Each scene shows the same named points in several views. A view is turned or mirrored, and shifted as a whole, has a little noise and may leave points out.

Scene 1
View 1
bupur: -10 5 -51 16 11 9 2 20 21 28 -1 27 31 -15 29 6 3 15 0 0 -15 13 5 0 -9
Nifu: -8 -5 7 3 -1 2 6 -3 6 -18 12 2 -3 -4 -8 -18 -17 -11 6 -3 18 2 15 6 4
Rezib: -18 7 -5 -2 -4 13 -12 7 -1 -25 -16 -16 -9 5 -25 1 -8 -24 2 12 18 -1 10
 12 17
Sosu: -11 -8 6 8 8 6 7 2 9 -6 16 17 5 -8 2 -15 -16 -7 0 -3 6 10 17 5 -7
gisi: -12 1 -45 8 -2 8 26 9 18 43 -17 4 1 -6 13 7 -4 18 23 15 -7 -7 -10 -6 -14
naf: -13 1 -20 8 5 7 -1 9 11 0 0 9 11 -7 4 -3 -6 -5 2 2 3 7 11 5 1
Teg: -22 -2 -2 8 13 19 -9 17 1 6 -3 16 4 0 -6 4 -9 -16 -6 11 -10 12 10 8 -9
Kis: -15 8 -16 2 -4 8 -16 8 4 -30 -8 -10 6 -3 -14 0 -4 -20 -2 4 17 3 15 13 22
faz: -12 -6 7 9 11 7 -6 8 8 -18 18 20 12 -8 -1 -13 -14 -13 -8 -5 4 14 22 8 -1
Dok: -8 -15 36 9 17 2 -10 1 8 -40 42 29 14 -10 0 -29 -26 -21 -16 -19 14 24 35
 11 -1
Foma: -16 -7 -1 13 16 12 -1 14 8 5 15 30 13 -10 7 -5 -12 -5 -9 0 -8 17 17 6
 -13
bol: -6 -13 1 15 17 3 8 4 18 0 33 35 21 -16 20 -19 -16 3 -4 -14 -1 19 21 2
 -16
View 2
bupur: -16 22 18 -3 0 30 9 -25 21 17 14 4 46 -1 12 3 -5 0 -13 -7 1 5 4 21 -14
Teg: 9 0 3 7 -6 4 18 1 -5 13 -5 1 2 -5 -9 1 -6 14 -3 0 6 12 -4 7 -7
Rezib: 13 -8 -3 21 -8 -17 6 2 -14 11 -3 -9 -23 13 6 24 -3 42 -15 -12 11 7 -9 0
 29
faz: 8 12 2 3 -21 -4 -4 2 -6 36 6 -4 -16 4 1 -6 -4 12 14 -5 0 14 -5 10 -7
bol: -2 22 11 -3 -25 13 -13 -3 4 46 8 4 1 7 6 -20 -4 -2 21 6 -9 9 -2 13 -29
Sosu: 4 8 7 8 -21 4 -5 3 -7 35 -1 2 -11 13 5 -5 -4 15 9 4 -5 5 -3 6 -12
gisi: -18 3 20 14 6 36 12 -19 6 9 -10 16 44 18 18 19 -2 19 -31 16 -6 -18 5 6
 -9
View 3
Teg: 14 3 20 7 -9 -17 4 7 -1 -9 -1 3 8 2 0 -4 -12 -21 -16 -2 17 -13 12 10 2
bol: 13 -7 -7 17 1 -25 -8 31 -1 -6 18 4 11 -19 14 -17 3 -27 -5 -4 33 -29 -6 1
 41
faz: 14 -5 16 12 -6 -13 -1 21 -17 -10 9 0 6 -20 3 -13 -12 -25 4 -3 13 -21 1 6
 26
naf: 25 -4 14 8 0 -20 -4 9 -6 4 -5 5 1 -3 1 3 -9 -9 -3 -8 26 -6 3 6 18
bupur: 37 -15 -6 21 5 -36 -11 5 14 28 -5 18 1 5 7 1 2 3 -31 -9 48 -18 -6 -6 14
Rezib: 21 4 42 -4 -8 1 7 -1 -24 -6 -15 -5 -2 -3 -9 11 -26 -11 21 -3 1 13 16 17
 5
Foma: 12 -4 5 12 -4 -22 -1 19 1 -9 10 4 10 -8 6 -13 -5 -25 -16 -3 25 -23 3 5
 17
Dok: 4 -6 16 16 -10 -5 2 37 -32 -27 23 -7 10 -41 7 -31 -13 -39 19 2 1 -38 0 7
 44
Nifu: 13 4 19 1 -2 -7 -2 17 -17 -10 0 -6 4 -15 3 5 -12 -23 26 -4 16 2 7 12 32
gisi: 28 6 -6 0 10 -35 -13 -1 29 17 -16 10 3 25 9 30 7 -1 -13 -12 54 18 4 6 11
Kis: 29 -5 38 6 -6 -2 1 1 -28 5 -11 1 -6 -12 -8 6 -25 -4 18 -5 3 2 10 10 12
View 4
Sosu: 7 14 8 15 -10 -7 0 -2 9 -19 -2 -4 5 7 -3 -10 -3 -5 4 10 -2 -5 11 4 17
faz: 9 9 16 20 -1 -4 1 -7 -6 -21 -5 -2 8 -1 -2 -4 0 -3 1 8 0 -14 9 -2 15
bupur: -17 2 10 32 -1 -15 40 7 25 9 21 9 23 3 2 -44 -17 -16 28 -22 -18 3 1 -3
 17
gisi: -14 0 -12 16 -24 -15 19 39 49 5 26 5 8 9 7 -43 -25 -18 25 -9 -21 14 11
 15 12
Kis: 11 -17 6 23 4 9 -6 18 -14 -11 1 17 2 -18 6 -9 -7 9 1 16 -24 -20 19 26 11
naf: 1 2 6 21 -5 -3 9 13 9 -6 7 7 7 -3 2 -21 -11 -5 12 1 -15 -6 11 10 14
Dok: 18 22 27 20 6 -3 -8 -37 -20 -34 -22 -8 4 8 -13 11 15 2 -11 19 12 -19 8
 -6 22
bol: 1 26 17 22 -5 -15 16 -26 13 -16 -4 -9 13 18 -11 -15 2 -11 9 -1 4 -1 3
 -10 24
Foma: 0 15 12 22 -9 -9 10 0 6 -18 2 -7 15 1 -2 -15 -6 -12 7 -7 5 -9 5 -15 12
Rezib: 10 -16 0 15 -7 10 -14 36 -10 -16 4 13 2 -24 11 -6 -13 2 0 16 -17 -22 18
 19 4
Nifu: 13 6 4 13 -10 -1 -13 3 5 -20 -5 2 -5 8 -1 -5 0 2 0 22 -10 -5 17 22 16

In a view up to two points have been moved. Name them for each view, in the order of its rows, or write -.
view 1: -
view 2: -
view 3: -
view 4: Rezib

Scene 2
View 1
seve: -9 10 -18 6 -9 -5 -2 -8 7 20 10 10 11 -6 7 21 4 13 9 3 -5 15 -4 -3 1
zoves: 7 -23 -12 -2 7 -22 -21 3 -1 -14 15 -22 13 -5 4 -10 -12 -22 1 -6 -8 0 -3
 0 19
Rure: 2 -7 -8 -4 12 -16 -19 -7 2 -5 7 -17 12 -2 13 -7 -13 -10 7 -4 -11 7 -1 3
 15
fivud: -5 -25 -15 -4 -9 -4 11 17 7 8 11 2 16 -2 -9 -3 -8 -15 -6 17 12 -10 -4 5
 12
tus: 0 8 -17 8 4 -19 -30 -18 -2 1 14 -14 7 -8 16 14 0 4 13 -16 -20 22 -2 -9 8
Bom: -10 -25 -15 -3 -13 3 24 22 12 17 8 12 18 -3 -15 -2 -10 -15 -11 24 18 -14
 -5 4 10
Siza: -9 -20 -12 -3 -3 -1 15 12 13 13 6 4 12 -4 -5 -9 -19 -17 -9 18 6 -9 0 4
 13
ribuv: -3 -24 -7 -11 -1 -5 14 18 9 7 6 1 18 0 -4 -11 -13 -13 -2 19 11 -11 -2 11
 13
Baz: 11 -29 -5 -15 -11 -22 -3 23 -11 -9 19 -12 30 9 -2 2 24 1 14 14 23 -9 -13
 16 7
dosi: -7 -3 -9 -4 -1 -1 11 3 12 17 3 9 14 -2 3 1 -12 0 2 14 4 1 -1 7 6
rofot: -2 -11 -17 0 -16 -13 -2 8 -3 6 16 0 17 -2 -2 15 12 2 7 7 7 4 -8 0 5
siti: 2 -11 -21 9 -1 -21 -28 -6 -1 -8 19 -20 6 -10 4 3 -10 -18 1 -14 -18 12 -2
 -13 17
Pilo: 1 -17 10 -26 3 -1 26 21 7 13 -3 9 30 13 5 -12 -1 10 11 36 28 -16 -6 32 2
piz: -7 2 -12 -3 -20 -2 18 9 2 25 9 20 22 3 1 24 21 24 12 20 16 6 -9 8 -6
View 2
zoves: 13 -24 14 5 11 -3 3 -6 23 -9 -12 -5 -5 34 -2 6 -6 -12 -14 6 -2 10 2 -10
 5
rofot: 15 1 13 -5 -1 3 -16 -10 12 24 -25 -3 16 12 6 -14 -2 -18 -1 -8 15 -2 2 -2
 -8
Rure: 2 -25 0 10 7 -9 4 -2 23 -3 -12 -8 -1 22 -7 -4 -11 -4 -4 11 5 12 -4 -5 2
ribuv: -1 -2 10 -23 -7 7 -6 -11 6 3 -11 -21 -20 19 18 -12 -17 0 -13 -2 -6 6 3
 -4 -5
Siza: -4 -8 9 -21 -13 12 -4 0 5 5 -8 -16 -22 14 24 -17 -14 5 -9 -9 -4 7 -2 -9
 3
Pilo: -13 19 0 -41 -9 2 -14 -33 -5 10 -18 -47 -25 14 16 -21 -34 7 -10 7 -6 1
 10 10 -31
fivud: 3 -2 15 -22 -11 12 -9 -6 4 8 -11 -15 -15 18 22 -13 -11 -2 -11 -10 -2 3 2
 -7 -1
piz: -4 18 0 -16 -13 2 -23 -10 1 40 -28 -16 13 -8 13 -36 -11 -6 9 -11 22 -4
 -2 6 -19
seve: -5 -6 -3 7 -7 -1 -9 7 13 28 -21 -4 13 -4 4 -30 -4 -3 11 -8 22 3 -12 -1
 -2
tus: 5 -26 -3 27 9 -13 1 7 29 12 -19 5 21 10 -14 -11 0 -11 8 6 21 7 -12 -5 6
Baz: 18 12 17 -21 6 0 -19 -34 7 13 -26 -20 6 27 1 -1 -12 -21 -13 3 2 -5 15 4
 -23
siti: 14 -28 12 17 9 -2 3 6 27 0 -12 9 8 24 -4 0 2 -15 -6 0 10 8 -7 -13 14
Bom: -1 6 16 -31 -19 18 -12 -3 -4 13 -12 -18 -21 11 33 -20 -13 2 -11 -17 -3 2
 2 -8 -1
View 3
Baz: -7 -6 -5 5 -13 -10 13 -10 27 -21 -18 -23 -8 -2 22 -17 8 33 -4 10 1 -7
 -11 -49 -27
piz: -36 7 -15 -11 -7 -20 22 -16 4 -6 -19 -6 4 -4 48 -11 10 27 -22 8 3 19 11
 -35 13
rofot: -27 4 -2 -1 -10 -7 15 -1 12 -13 -10 -10 1 -7 25 -30 14 23 -15 12 13 8 -6
 -24 -12
dosi: -27 -4 -1 0 -8 -11 15 -4 5 -9 -22 -6 11 10 13 -3 4 15 -11 6 0 3 23 -11
 10
Bom: -16 -4 -22 -9 -7 -15 4 3 14 -2 -32 -7 -12 5 1 -3 7 26 4 5 -9 13 32 -16
 -1
Rure: -21 -11 23 16 -10 4 16 3 12 -21 -8 -14 21 13 -2 -18 7 7 -14 8 14 -21 3
 -5 -9
fivud: -16 -6 -11 -2 -8 -9 5 4 15 -8 -26 -10 -7 7 0 -8 9 22 2 7 -3 6 21 -14 -9
seve: -41 6 5 -1 -6 -8 21 -2 -1 -9 -9 -2 18 1 29 -21 13 13 -25 9 15 11 9 -8 13
ribuv: -11 -11 -7 1 -8 -10 8 -1 16 -11 -28 -12 -2 11 -1 -1 3 22 2 5 -7 -4 24
 -20 -7
View 4
zoves: 0 -4 -8 -4 6 -20 8 -13 18 -14 -24 -24 6 17 -5 -1 12 15 21 13 -10 7 5 -1
 5
dosi: 11 -10 -21 -11 5 14 13 -1 11 -3 1 10 1 -4 -12 22 21 22 -1 18 14 2 -1 -5
 5
siti: -1 -8 -3 -15 14 -18 2 -18 6 -14 -15 -26 -4 11 -1 4 8 22 13 9 -1 13 9 -7
 15
ribuv: 13 -4 -24 2 -1 3 28 -8 20 6 -11 11 4 4 -17 13 21 11 8 16 4 -3 -4 0 -4
rofot: 3 -10 -23 -13 7 -2 20 -8 12 0 12 -9 -23 16 0 10 17 40 11 3 -3 4 -3 -21
 13
Pilo: 18 -6 -41 10 -12 25 37 18 32 3 6 24 7 7 -23 23 33 20 12 21 1 -15 -18 -3
 -16
Bom: 19 -3 -25 0 2 4 37 -18 13 23 -5 24 -7 -3 -17 17 20 11 -2 13 15 -1 -1 -6
 -2
tus: -8 -14 -4 -27 16 -3 -17 0 0 -33 -1 -33 -4 10 5 10 11 38 12 10 -1 15 5
 -11 22
Baz: 6 -6 -33 7 -4 -6 37 0 32 3 6 -4 -15 30 -7 4 23 33 27 6 -20 -7 -14 -14 -3
Rure: -1 -8 -10 -10 7 -5 -3 -1 14 -24 -16 -21 11 10 -6 9 14 20 17 17 -4 7 4 1
 7
Siza: 16 -4 -18 -3 4 3 24 -15 14 8 -13 14 3 -4 -16 15 17 9 1 17 14 2 2 -1 0

In a view up to two points have been moved. Name them for each view, in the order of its rows, or write -.
view 1: rofot
view 2: Pilo
view 3: -
view 4: siti
